Points on a hilly landscape, in no order, each with its height.
From any point a climber steps to the highest of the 2 points nearest to it. It stops when none of these is higher. Distance is the straight distance between rows; heights are no part of it.
Q_507 (h 302): [-26   6   3  40  52  -6 -11  12   3   9  43 -26  30 -55  22 -60  34  26
 -40  -1   2  12   1  22  16  17 -24  20]
Q_241 (h 648): [ 31  -3  43  18  47 -11 -17  30   3 -17  41 -25 -14  -6 -45 -31  16  21
 -22  -6  36  34 -14 -48  -5   2 -11  21]
Q_499 (h 414): [ -1  63 -30   4 -28   8   5   2  46  10  44  -8 -39 -49  28  63  25  -9
  32 -42   9  33  43 -33  32  37  46 -18]
Q_478 (h 351): [-34 -53 -27 -30   0  16  43 -24 -45  33  35 -34  97  -9 -10  47  83  27
  -2 -14 -39  -9  19  -8  -4  -8  59  15]
Q_825 (h 448): [ 12  25   4 -31  63 -44 -54  -8   2  22   2 -44 -55   0 -37 -30  46   5
  18 -58  38 -11  49 -24  31   2  -5  62]
Q_550 (h 556): [  5 -21   9   9  37  -2 -18 -11 -44  20 -11  -9  34 -15 -10  -7   3  16
   7  18  11 -22  -6  -6  26 -28 -14  20]
Q_863 (h 151): [-38   7   1  23 -39  12   5 -25 -15  15 -42  19  33 -28  50  50   3   9
  28  29  23 -42  31  26  46 -53 -24 -21]
Q_802 (h 440): [ -9 -36  26   5  23  -9 -26  41 -11 -91  63 -30 -38  58   0  -2   4  45
  -6   9  -2  16  58 -41 -37  -6 -15  18]
Q_905 (h 155): [ 36  20 -45  13 -13  22 -43 -18   7 -38 -39  48 -30 -78 -50  48  19 -50
 -17 -30  32  12   9 -45  24 -18  58  -1]
Q_188 (h 67): [ -1  40 -28 -38  37 -24 -37  -6  22  73 -26   0  41   7  16   2  36  27
 -97 -28  53  33 -33   5  14  20  -2  19]
Q_875 (h 415): [ -6 -11 -29  44   1  30 -54  -6 -35 -39   0  10   1 -34  10  43  34   5
  43 -13  48 -35  96 -37  40 -35  11   9]
Q_138 (h 216): [ 40 -37  -4  -6 -22   5 -28  13  45 -80 -33  42 -47  -7 -45  22 -17 -39
 -48 -13  65  18 -34 -39 -67   1  32 -15]
Q_486 (h 334): [-22 -47 -16  29  57  28  -9   7 -25  -9  60 -16  60 -63 -12 -46  66  14
 -46 -14 -12  -9  33   4  10  -3  13  25]
Q_485 (h 502): [ 37 -30   6   4  -7   3  11 -15 -11  12 -65  28  10 -12 -26 -34 -59 -41
  13  31   2 -34 -63  29 -15 -17 -14 -22]
Q_585 (h 460): [ 49  17  48 -13  18 -23  26  12  15  76 -30   0 -15  29 -73 -48 -54 -32
  23  -4 -34 -12 -74  16  22   9 -46  -4]
Q_820 (h 324): [ -5  34  21  20  14 -12  -6  11   6  70  88 -47  18  -7  32  43  31  21
  44 -17  13  11  40 -40  53  28  -3  15]
Q_888 (h 303): [-25  17   8 -27  23 -59  -8  -3  -6  45 -56 -28 -16  79  26 -30 -22   4
  53  20 -14 -51 -13  43   4  -8 -50  22]
Q_599 (h 527): [  7   8 -41 -33  -3 -25 -14 -22  37  28 -73  19 -20 -10  -4 -22 -15 -40
 -29 -32  24 -13 -38  42  -9  21   6 -10]
Q_989 (h 230): [-13 -14 -25  15   4  33  44  -5 -22  15  69 -23  43 -37   0 -73   9  -5
   0  33 -77  28 -46  20   4  28  14  -8]
Q_343 (h 516): [ 29  60   3 -28 -80  13  53 -22  21  37  14  -2 -39  -6  -4  60 -11 -31
  54 -35 -38  34  -7 -15  32   7  34 -18]
Q_272 (h 166): [-31 -29 -17  13 -51  36  36 -43 -47  14 -47  31  70 -53  20  33   8   5
  33  40 -32 -34  18  52   5 -39  -6 -21]
Q_647 (h 366): [-41   9  31  40 -21  10   9  39   5 -47  27  30 -12  47  80  91 -24  40
   6  42   4 -10  54  -8   9 -15 -27 -15]
Q_959 (h 202): [ 75 -41  48  -8  32 -13 -15  18  -1  -5 -32  28   3  27 -93  12 -37 -26
 -19  11  52   4 -68 -45 -16 -17  -3   7]
Q_226 (h 321): [-52   1 -27  -7   4  -1  -1  -3   2   2  -6   9  40 -24  33  57  42  45
 -28  -5   3   3  36  23  11  -7  -7 -12]
Q_128 (h 374): [-14  72  11  14 -49   7  23 -10  35  65  57 -23  -6 -15  65  72  18  -5
  57 -19   5  15  22 -11  41  25  15  -2]
Q_853 (h 319): [  9 -42 -31   8 -55  43  28 -38 -72 -16  45  -1  48   0 -24  18  21 -20
  49   7 -47   2  29 -36  24   4  53 -10]
Q_243 (h 509): [ 53  33  38  37 -20  36 -17  15 -15 -38  -9  28 -61  -1 -29 -20 -45 -38
  51   8  19 -16  25 -23  16 -17  -7  -9]
Q_868 (h 357): [ -34    5  -43  -49   -4  -28  -29   29   51    5  -30   13   26   64
   36   43    7   43 -102  -16   47   29   13   31  -36   15   -8   -5]
Q_765 (h 371): [-40 -29 -39  26  29  28 -13  20   7 -71  57 -13  11 -67   7 -31  64  29
 -48 -19  -5  10  76   7 -24  14  22   8]
Q_914 (h 223): [  0 -48  63  14  -5   7 -25  30  19 -87  16  21 -48  48   1 -13 -36   8
  -6  20  46  -7  12 -33 -88 -18 -25  13]
Q_972 (h 377): [-40 -46 -33 -62  24 -55 -44   9  18 -73 -13 -22 -44  48 -13  20  35  32
 -14 -43  35 -15  61   0 -59  -9  -2  25]
Q_766 (h 485): [ 30 -15  -5   1  33  -2   5 -22 -19  46 -48   2  16 -52 -57 -82 -11 -43
  -2   5 -10 -16 -63  28   3  -4  -5  14]
Q_403 (h 549): [ 18  86   6 -16  -1 -14   0  21  76  40   8   7 -41 -25 -10  14   8  -8
 -41 -62  12  43  -7   2  38  43   2 -12]
Q_482 (h 213): [ 28 -64   7 -19   0 -13 -40 -17  35 -49 -61  34 -12   1 -35  -4 -16 -27
 -43 -10  88 -16 -26 -10 -68 -11 -11  15]
Q_701 (h 143): [-63 -16 -51 -14   4   6   9 -41 -46  23 -61  -4  23 -27   8 -40  29  10
  40  12 -55 -59  52  81   8 -24 -21  10]
Q_837 (h 101): [  9 -35  20 -17  -1 -14  13 -10   0  34 -67  30  72  28   6  15 -55   5
 -45  44  22 -13 -83   4  -8 -19 -14 -26]
Q_366 (h 287): [-15 -28 -72 -17  -2  14   0 -22 -15 -29  17  -7 -19 -47 -18 -46  24 -23
  -8 -27 -40   3  18  16 -17  13  44   0]
Q_865 (h 181): [-15 -27 -22 -10 -61  26  27 -51 -34  21 -48  15  85 -30  18  89  26   2
  17   8   3 -14 -13  10  15 -44  46  -2]
Q_541 (h 242): [   2    6   -1    8   30   -1   14  -23  -56   41   54  -57   12   -1
  -11 -102   27    3   46   -4  -66  -11   14   21   38   30   -2   30]
Q_378 (h 89): [-19 -12  16  42  -4  27 -15  42  13 -83  -5  53  14   1  30  75  -7  43
 -68  31  42  17  21 -14 -33 -23 -14 -36]
Q_794 (h 80): [  4 -65  23  -7  24 -35   5  19  57 -22  23  -4  10  29 -18 -74 -11   4
 -56  14  29   7 -70  22 -90  41 -27  15]
Q_292 (h 522): [-27  70   4  20 -16  -7  -7  16  43 -27  -7   9 -78 -14  82  -8 -24 -14
  35 -10  17 -23  62  28  23   1 -11   0]
Q_357 (h 392): [-33  -4 -43  46 -16  48  -4  -6  -7  -4  40   1  29 -79  33  -1  36  -8
   9  -8 -19  -8  49  15  18  13  17 -11]
Q_996 (h 389): [ 31 -38 -49 -17 -11  22  13  -7 -26 -46  15   7 -16  -5 -80 -20  -5 -50
 -12  -2 -29  34 -31 -31 -19   3  61 -17]
Q_784 (h 283): [ -3  49  10  40  22   7  -9  13  49   8  20   9  -3 -65  46 -35  -1   8
 -53  -6  20  27 -18  26   8  29 -19 -17]
Q_354 (h 453): [  4 -46   1  32   2  24 -40  -4 -67 -76 -10  12   7  18 -21  22  16  37
  37   8  27 -36  96 -25  13 -53 -17  16]
Q_531 (h 484): [ 36  -4   2  71 -40  67  -1 -35 -63   6  21  30  42 -52 -23 -41  -1 -45
  50  13 -24 -10  12 -19  52  14  30 -15]
Q_462 (h 215): [-28  14  -2  -2 -46   5  67  -4   0  22  36 -15  41  14  63  34  -4  22
  17  33 -68  23 -41   8 -21  12   1 -16]
Q_205 (h 423): [-18 -47  -1 -17  14 -24  23  28  -2 -34  28 -18   7  60  14  24 -18  37
 -24  24 -36  21 -14  -7 -29   3  -6 -15]
Q_465 (h 497): [ 12  39   6  24 -12  10  -3   3  30 -16 -17   7 -58 -49  26 -52 -35 -34
  24  -6  -1  -7  17  39   1  10 -12 -12]
Q_703 (h 492): [ 15  36  14 -11 -42   0  31  -5   8   0  -6  10 -59  29  17  60 -47 -25
  38   3  -6   7  -7  -9  21  -8  20 -28]
Q_919 (h 52): [-17  13  -7 -42 -42  -1  22 -44 -13  77 -85   7  92  15  32  52  16  29
 -30  18  17  -4 -61  14   7 -25  14   5]
Q_612 (h 316): [-64 -19 -19 -43  36 -12  12 -17 -24  59  -1 -39  93  24   3  47  89  67
 -29 -12 -29 -13   4   1  -2   2  13  29]
Q_998 (h 361): [ 17 -59 -45 -17 -24  25  17 -46 -77 -43  27   3  17   7 -65 -49  17 -44
  21  -6 -56  11   2 -29  13  16  75  -1]
Q_408 (h 251): [  2   9  34  35  23  -4  26  33   3  -4  65 -35  -8  11  37 -63 -26  21
   3  44 -46  22 -10  10   0  30 -40   2]
Q_727 (h 390): [ 10  18 -51 -33  32 -29 -35 -29 -25  17  -3 -33 -52 -32 -48 -51  56 -30
  36 -61 -17 -16  60  -4  32   8  38  48]
Q_18 (h 358): [-38   6  -5 -22 -45 -10  18  21  16 -31  -4  21 -11  68  59 108 -24  30
 -16   8  11  18  13  -7  -2 -19  14 -29]
Q_502 (h 338): [ 48  19  43  10 -12  -3  14 -18 -44  25   3 -17 -35  43 -34 -40 -45 -12
  83   8 -30 -19  24 -13  54  -9 -24   9]
Q_910 (h 121): [ 39 -31 -29 -35   5 -23 -45 -29 -15 -25 -85  11 -55   9 -66  -5 -21 -50
  37 -19  54 -45   6 -10  -9 -34  13  22]
Q_834 (h 183): [-16   5  23  15  12 -32   3  20  42   4 -14  -5 -38  14  40 -77 -43  -6
  -2  16   1 -26 -21  59 -43  21 -52   7]
Q_100 (h 59): [ 14  26   5 -23  15 -15 -27 -23  -3  84 -73  26  70   5   9  24   0  21
 -64   4  61  -4 -56   4  35 -17   0   3]
Q_472 (h 191): [ 49 -26  54   2  20 -10  16  26  32   3  29 -12 -36  27 -68 -84 -34 -27
  -5   9  -1   9 -52 -10 -42  28 -32  -1]
Q_364 (h 513): [ 14  49  -1   8 -15  -5  -9  -7  56  23 -78  26 -42 -49  24 -56 -46 -54
  -7  -7  28 -29 -26  64  -3   9 -31 -22]
Q_193 (h 77): [  8 -27  17 -11  44 -18   1  33  45  -4  40 -12  23  21 -26 -27   1  24
 -89   3  24  49 -75 -19 -46  28  -2  -3]
Q_758 (h 177): [-23 -28 -28 -17 -17 -26   0 -21  29 -11 -70   8 -22  16  17 -57 -37 -28
  13  10 -17 -59  -6  78 -46   9 -33  -8]
Q_708 (h 494): [-17 -85  16  -9  34 -16 -48 -15 -10 -39 -54  22  20 -25 -46 -37  28  12
 -36  -9  63 -37  29  13 -57 -47 -42  41]
Q_636 (h 325): [-36  35 -33  24  -1  11 -32  31  58 -64  32  13 -24 -62  63  34  29  28
 -53 -33  34  28  53  -9  -5  21  13 -22]
Q_68 (h 299): [-28 -30 -20  21  18  13 -32   1  -3 -30 -29  23  32 -64   5  -4  26   7
 -54  -9  23  -7  19  30  -4 -18  -7  -1]
Q_488 (h 461): [  8 -10 -36 -30   3  -2  14 -46 -33  50 -35 -13   8 -24 -43 -45   8 -48
  21  -6 -56 -11 -46  23   5   4  38  12]
Q_764 (h 621): [ -9  23  14   0  19  -9 -34   0  -7   9 -10   0 -15   9  34  56  -3  27
  26   2  57 -25  36 -29  60 -44 -18  10]
Q_432 (h 209): [-19  23 -35 -34   7  -6  20 -23 -22  59  18 -64 -16  19 -11 -83  19 -16
  49 -14 -93   2 -16  30   1  42  -3  20]
Q_235 (h 656): [-22  27  20 -15  41 -57 -31  15   5  18 -15 -17 -20  74  37  24   1  46
   3   3  61 -24  22  -4  27 -22 -42  26]
Q_163 (h 195): [ 71 -24  14  18  11  27 -12  -5 -35  -3 -32  28  16 -24 -94 -16 -19 -43
 -11  15  15   9 -55 -46  15 -29  12   1]
Q_598 (h 451): [ 23  13 -37  42 -23  55 -42  -6 -41 -77  28  14 -30 -46 -14 -37  17 -33
  42 -28   3  -3  81 -38  20  20  40  -1]
Q_979 (h 82): [-15 -34 -10  13   3  -1   4  25  65 -63  26  -1 -15 -17   7 -64  -9  -5
 -61   4  -2  26 -33  38 -87  32  -9 -19]
Q_489 (h 603): [ 25  -1   8 -18  23 -15  -5   2 -17  15  19 -16   1  16 -32  21   3  12
  17  -9  -3  17 -21 -50  25  -7  13   4]
Q_456 (h 365): [-17 -14 -15 -49   9 -53 -29  18  48 -32 -17  -9 -32  74  20  29  -6  22
 -60 -30  45   7  12   6 -45  17  -1  12]
Q_410 (h 178): [-13  56  -1  -8  25 -18  38  25  42  44  66 -49 -18   2  18 -52  18  14
  -3  -3 -70  50 -39  18   3  62 -12  -6]
Q_805 (h 442): [ 35 -15   9  76   6  65  -9 -14 -48  -9  -6  40  52 -65 -27 -44  -9 -27
  -1  34   3 -12 -20  -8  24 -22  -2 -12]
Q_687 (h 268): [-51  -7   9  17  30 -25  27  33  -6  18  44 -16  44  16  52 -26  14  53
  -4  44 -58  11  17  40  -3  17 -51  14]
Q_423 (h 208): [ 30 -58  16 -32  41 -39 -35   1  10 -13 -27   0  23  34 -51   6  -6  10
 -58 -15  76   1 -52 -30 -31 -20  -8  18]
Q_851 (h 674): [ 46  18  82  33  44  -1  -2  50  19  -6  45  12 -22  31 -23  32 -22  27
 -40  16  49  37 -31 -54   6   4 -14  -4]
Q_173 (h 481): [ 16  32 -35 -27 -17  -1  -5  -9  -2   4  55 -32 -50 -19 -20  38  36 -22
  65 -58 -25  25  72 -57  40  32  50   8]
Q_491 (h 194): [ -9  -5  12  22 -55  20  39 -20 -18  25  16   3  79 -26  36 104   8  12
  29  19  15   3 -16 -23  25 -23  24  -6]
Q_339 (h 475): [ 41  20  25 -47  -9 -17  45  -8  -8  62  -7 -27 -23  62 -54  -4 -31 -20
  53  -7 -72   5 -50 -11   9   2 -11  -4]
Q_375 (h 476): [  9  10  19   1  -7  -7  -1  18 -14 -38  28  -4 -52  46  26  36 -35  13
  44   6  -3  -6  32 -25   7 -14   4  -5]
Q_304 (h 691): [ 38  13  42 -13  10 -24   3  40  35 -23  19  12 -53  54 -21  62 -43   0
 -34 -14  45  37 -24 -46 -22  15  13 -16]
Q_781 (h 393): [ -7 -16 -38 -45  12 -29 -29  -7  12 -46 -24 -16 -60   5 -14 -10   2 -13
   3 -36  17  -8  27   3 -30   3  19  16]
Q_590 (h 270): [ 19  55  42  48  -2  20  31  18  27  47  22  28  14 -36  45   1 -33   0
 -30  28  -3  34 -59  12  22  11 -20 -30]
Q_42 (h 503): [ -8  55 -13 -37  39 -36 -25   6  35  40  26 -35 -29 -12  -1  11  41  17
  -3 -59  26  24  11 -12  37  26  13  16]
Q_525 (h 457): [ 15   1  56  33  13   7 -24  34 -20 -68  45  -6 -55  36  21 -27 -13  25
  47  22  15  -6  73 -32 -11 -16 -36  25]
Q_969 (h 136): [-19 -34   1 -22 -14 -24  -6  -5 -15 -19 -78  26  -8  42  13  40 -39   8
  34  33  11 -57  28  33  -2 -59 -30 -19]
Q_714 (h 187): [ 22  -2  81  34  13  -9  36  35  43  -6  26  23 -54  27  -4 -76 -76 -17
   5  33   5 -12 -40  28 -57  44 -49  12]
Q_930 (h 127): [  6 -60 -23 -10 -22  -4 -31 -20 -12 -82 -75  30 -42  10 -35 -14 -33 -41
  37  -2  27 -53  34  21 -53 -40 -12   2]
Q_153 (h 252): [ 14  35   5  27 -15  31  36   2  21  55  65  -5  31 -59  -2   0  10  -8
  -9  -2 -30  46 -55  -9  28  29  12 -29]
Q_944 (h 131): [ -9 -41   4  -3 -30   0  -7  12  -6 -93 -42  35 -53  44   6  33 -61 -11
  33  18  15 -45  41  17 -41 -41  -6 -19]
Q_181 (h 105): [-30 -22  -3 -20  -6 -17  23   7   7  39 -56  18  83  28  31   2 -16  37
 -56  40 -17  -7 -40  41 -24   4 -37 -21]
Q_832 (h 113): [-57  -2 -10 -34  -8 -11  39 -24  -9  66 -45 -21  82   4  32 -12  33  27
 -11  31 -65 -23 -35  50 -26  -2 -13   4]
Q_220 (h 231): [-20  40  -2  26 -45  22  58  -7  23  39  84 -29  36 -36  60  16  21   0
  13  17 -58  47 -35   9  -2  51  20 -14]
Q_587 (h 73): [  16   15   -4  -38   23  -26   -8   28   48   44    9   -5   39   50
    9   13   -3   25 -110  -11   42   54  -69   -4  -16   46   -3  -11]
Q_500 (h 372): [ 16  65  37   3  -3  -5  28   8  27  71  17  -9 -32  -9  -5 -11 -18  -5
  32 -19 -40   8 -16  11  47  19 -31  -6]
Q_942 (h 182): [ 52   3  11  25  28  28   4   6 -11  37  18  20  29 -61 -69 -14  14 -18
 -28   4   7  29 -46 -40  39  -4  17   0]
Q_395 (h 285): [ -3  17  37 -36  -5 -39  33  -8 -25  58  25 -46  25  84  32  58   3  45
  60  24 -25   9 -27 -33  25 -11   1  19]
Q_618 (h 432): [ -6 -56  33   2  23 -32  -4  34   7 -42  -4  13  28  56   1  18 -34  35
 -51  38  18  -7 -23   2 -49 -13 -40  -8]
Q_53 (h 295): [-20  22  39 -31  11 -53  24  17  -6  42  -9 -21 -21 114  46  28 -39  24
  32  27 -22 -15 -24   4   8   7 -28   8]
Q_234 (h 160): [-21 -19 -45  17 -32  19  -1 -38 -39 -24 -62  16 -12 -41  13 -45 -28 -30
  45  17 -30 -56  51  69   2 -40 -21  -5]
Q_788 (h 265): [-27 -49 -66  -6 -18  33  16 -15  -5 -39  14  13  28 -55 -18   6  27 -21
 -47  -4 -46  26 -17  11 -22  -5  53 -28]
Q_673 (h 290): [-74  17 -13 -23  37 -28   4   7   6  47  12 -43  53  27  56   7  60  63
 -22  -3 -40   8  17  30   2  22 -27  20]
Q_977 (h 228): [  0 -18  28  41   3  23 -30  13   9 -63  -4  13 -23 -22  11 -42 -20   7
 -11  13  27  -9  18   5 -47 -18 -35   1]
Q_726 (h 278): [  8 -19 -17  24 -23  30 -16  -8 -62 -27  73 -18  15  16 -12  34  19   0
  52 -13  -3  11  70 -72  36  17  41  -2]
Q_581 (h 554): [ 10  13 -16 -57   1 -15  21 -12  -2  47  18 -21  38  19 -15  70  30  16
 -30 -17 -14  55 -72 -48   7  20  52  -5]
Q_604 (h 493): [-39  54 -22  -2 -34  -8  15  12  38 -11  32 -13 -56   0  83  27  -9   9
  22 -11 -26  14  39  20   3  21   8 -18]
Q_481 (h 486): [ 49  33  24  47 -32  50 -40   4 -39 -89  13  19 -53  -4  -5 -38  -8 -26
  67  -3  24 -13  89 -54  10  -6   9   4]
Q_606 (h 308): [-41   0 -16  24  12  19 -50  18  30 -79 -11  26  -4 -68  25  17  52  33
 -50 -22  58   0  84  12 -27 -21 -13   0]
Q_929 (h 439): [ 24 -41  52  -4  48 -31   7  20 -18   4  -1 -14  31  50 -23 -21 -42  22
 -20  38  11  -3 -62 -17 -18  -6 -36  10]
Q_571 (h 477): [  8 -76  19  23   9  26 -41  -8 -54 -74 -28  15  11   0 -54 -34  10   9
   1  17  37 -25  39 -15 -40 -62 -20  19]
Q_854 (h 397): [ 38  62  10  20 -29  27  14  -9  22  48  -9  20 -30 -68 -28 -18 -12 -49
  42 -27 -31  -4  -3   8  65   0 -10 -10]
Q_179 (h 580): [  9  32  62  70  18  19 -16  28 -16   1  31  15  -2  -5  49  28 -19  20
  33  34  46 -20  24 -22  56 -27 -34   0]
Q_2 (h 142): [ 36  32 -31 -17 -10   2 -43   9  14 -41  -7  13 -73 -20 -33  60  12 -29
  25 -43  27  15  52 -61  21  -9  41   0]
Q_258 (h 518): [-17 -66   5 -22  61 -15 -25 -14 -57  -3 -45 -11  50   7 -45 -24  25  34
 -21  20  16 -48  26  20  -9 -52 -20  38]
Q_66 (h 450): [ 40   1  56   4  40 -32  17  13  14  68 -29  -1  18  18 -12 -53 -50  -4
 -12  34  14  -9 -86  21  -8  15 -57  -1]
Q_374 (h 379): [-30  -3   5  52 -20  35 -18  21 -14 -42  20  33  11  -5  48  87  13  35
  27  18  40 -22  77 -24  27 -38 -11 -22]
Q_50 (h 294): [-44 -16  -7 -26  -5   1  27  -5  -4  53  -2  -6 115  -4  24  55  56  64
 -73  11 -17  23 -33   0  -7   0  24  -6]
Q_329 (h 446): [-27   9 -40  16 -44  30  17 -13  -8 -20  48 -17 -16 -26  47   3   8  -7
  52  -9 -48   1  64  11  10  20  20 -14]
Q_41 (h 344): [-50   9 -56 -24   3 -17 -31  13  47 -36  -4  15  20 -14  37  52  41  42
 -94 -35  35  32  41  23 -14  14  14 -18]
Q_732 (h 92): [  0  18  10  38 -18  22 -28  19  29 -55 -40  59 -29 -10  37  43 -24   1
 -48   5  77  -6   6  -1  -6 -30  -3 -19]
Q_274 (h 355): [ 27  47  73  16  16 -11  32  16  -6  48  28 -11 -41  54   0  11 -47   2
  53  14 -29  -2  -2 -15  49   0 -32   6]
Q_691 (h 548): [ -4  84  56  55   0  18  -2  38  22  -3  22  19 -65 -11  55   9 -35  -5
  46   8  28 -23  50   0  57   4 -21   2]
Q_884 (h 250): [-37 -46 -49   5   9  30  39   1   2  -9  19   2  56 -54  -4 -59   9  -3
 -65  11 -55  19 -48  46 -30  16  27 -19]
Q_995 (h 514): [ 52 -11   9 -18 -12 -15   0 -13  53  17 -74  43 -20   5 -47  -1 -54 -59
 -16  -7  55 -20 -62  20 -17  14  -6 -14]
Q_874 (h 434): [ 36  33  -7  56 -40  53 -11 -30 -26  26   1  34  -4 -74  10  -1 -11 -56
  68  -3  14 -16  36  -9  62  -3   6 -14]
Q_521 (h 171): [-12 -38 -32   8  -8   6 -19 -24   7 -42 -59  15 -27 -61 -12 -86 -13 -41
   8 -10  -7 -41  18  75 -45 -17 -14  11]
Q_918 (h 205): [-25 -18  24  27 -49  14  50   3 -22  -1  48   3  57  21  53  90  -5  37
  30  46 -28   4  16 -12  -1 -18  -9 -21]
Q_194 (h 429): [  0 -58 -59 -55  -5  -9  10 -50 -76  14 -37 -25   8  26 -52 -36   8 -32
  38 -17 -58 -33  -8  12  -4 -14  42  16]
Q_872 (h 86): [-21 -27   1  31 -10  26   2  45  35 -76   7  40   3 -18  22  12 -20   8
 -75  21   8  25 -14  12 -59   1  -7 -42]
Q_13 (h 675): [ 10  18  52 -23  29 -54 -12  31   3  -3   4 -11 -35  95  13  64 -32  38
  -8   3  50  11  -2 -43  19  -9 -15  18]
Q_755 (h 525): [ -4  24 -33 -89  -4 -23  28 -24  10  72  -9 -42   5  40 -43  19  43 -23
 -17 -36 -47  41 -76 -14 -20  41  53   1]
Q_180 (h 237): [-23 -18  15  48   6  20   0  29  -6 -61  36  -8  -9  -3  42 -52  -9  34
   1  36 -42  -1  50  29 -28   2 -45   6]
Q_846 (h 125): [-70 -30 -22 -26  29   2  32 -21 -34  40 -28 -18  60 -10  -5 -44  63  19
 -10  19 -85 -36  21  76 -33  -1 -10   9]
Q_244 (h 192): [-38  25 -19 -20  32 -23  19  -1  12  62   9 -53  16  22  18 -80  20   8
 -12   3 -69   4 -58  36 -26  46 -17   9]
Q_264 (h 409): [ -3 -51 -36 -42   5 -24   2   9   3 -49   6 -24 -24  33 -32   5 -13  -9
 -10  -7 -24  17 -18 -11 -36   5  31  -8]
Q_656 (h 540): [ -3  60 -12 -28 -42  -3  32 -32  17  79  10 -35  61  -8  30  77  54   6
  -7 -25   8  38 -54  -5  12  23  50  13]
Q_385 (h 141): [-28   8  17  12 -11 -17 -24  -8  -7  -1 -80  32  -7   7  46   9 -28  -3
  18  31  57 -67  27  42  45 -68 -42  -9]
Q_586 (h 408): [ -7 -13 -61  33  -8  48 -30   7  -9 -63  55   1  -6 -71  -2  -1  60 -20
  -5 -38   3  12  76 -31  10  21  53  -1]
Q_37 (h 317): [ -1  10  -8 -31  -6 -29   1 -27 -43  32 -24 -38 -35  63   9 -18 -30  -3
  97  12 -38 -32  15  10  26 -18 -17  18]
Q_718 (h 97): [  5  -9  32 -17 -20 -19  23  -9   2  35 -49  33   3  65  11  53 -66 -13
  -2  40  16 -14 -63   0 -10 -14  -1 -37]
Q_83 (h 320): [  3 -45 -61 -20   0   7 -11 -39 -60 -55  35 -19 -22  -1 -55 -67  36 -26
  21 -31 -51  -8  61  -8   7   6  50  22]
Q_455 (h 535): [ 66  29  32  64 -21  58   0   5 -39 -21  21  19 -17 -24 -49 -54  -7 -29
  42   3  -7  12  19 -42  34  11  -4 -17]
Q_174 (h 277): [   7   28   22   19   67  -15    4    4    0   48   42  -45   -3  -24
   -2 -108   18   16    7    1  -20    0  -13   26   20   24  -43   33]
Q_47 (h 499): [  9  51  -5 -62 -27 -22  38 -27  18  88  -8 -57 -10  36 -29  14  21 -17
  52 -30 -59  26 -53  -1  11  24  19  14]
Q_943 (h 95): [ 26  15  29  19 -31   8   1   6  18 -10 -47  54 -25  14  15  53 -68 -25
 -27  24  55   1 -42  -1   5 -25   0 -35]
Q_10 (h 391): [-29 -43 -47 -45 -24  13  32 -53 -61  28 -10 -19  55   5 -16  12  59 -13
  29 -10 -69 -22  10  17 -10 -19  66  22]
Q_209 (h 165): [-37  77  -9 -10 -15 -21  26  12  60  56  24 -24 -21  22  83 -17   8   9
 -27  -3 -44  36 -21  45  -5  58 -16 -14]
Q_785 (h 579): [-10  83 -17 -28 -19   1   3 -24  44  81  -4   3  12 -23  40  30  27  -4
 -28 -36  12  49 -34   8  36  30  10 -11]
Q_21 (h 197): [  83  -46   43  -19    9  -11   17   14    8    5   -6    0  -32   48
 -109  -32  -49  -40   15   -3    4   -3  -55  -35  -19    6  -13   -1]
Q_144 (h 555): [ 43  32   1 -29 -26   1  21  -5  -1  31  40 -18 -19  13 -45  66  16  -6
  46 -36 -32  33  -3 -61  42   7  31   3]
Q_79 (h 220): [ 40  -8  53  26 -14  31 -36  36  25 -91   3  40 -73  11 -25   8 -37 -21
  -9  -2  59   8  -4 -59 -72 -19  10  -3]
Q_287 (h 167): [ 50  18 -24  33  18  34 -30   2   6  -6   6  34   0 -92 -74  -5  42 -42
 -25 -27  31  18  -9 -45  31 -11  41  19]

Call two points neighbours if one is among the 2 nearest of the other. Go from one point of each pair to the other, from neighbour to neighbour, staying as high as possible. Name the lowest point that can't be avoided.
Q_304, Q_785 => Q_820
Q_304, Q_455 => Q_357
Q_304, Q_599 => Q_465
Q_785, Q_581 => Q_656

For each start below, name every point that the climber comes to, in order.
Q_732 => Q_943, Q_718, Q_837, Q_181, Q_832, Q_846, Q_701, Q_234, Q_521, Q_758, Q_834, Q_714, Q_472, Q_21, Q_959
Q_647 => Q_374, Q_875, Q_354, Q_571, Q_708, Q_258, Q_550, Q_489
Q_357 => Q_329, Q_604, Q_292, Q_691, Q_179, Q_764, Q_235, Q_13, Q_304
Q_636 => Q_41, Q_868, Q_456, Q_972, Q_781, Q_264, Q_205, Q_618, Q_929, Q_66, Q_585, Q_339, Q_47, Q_755, Q_581
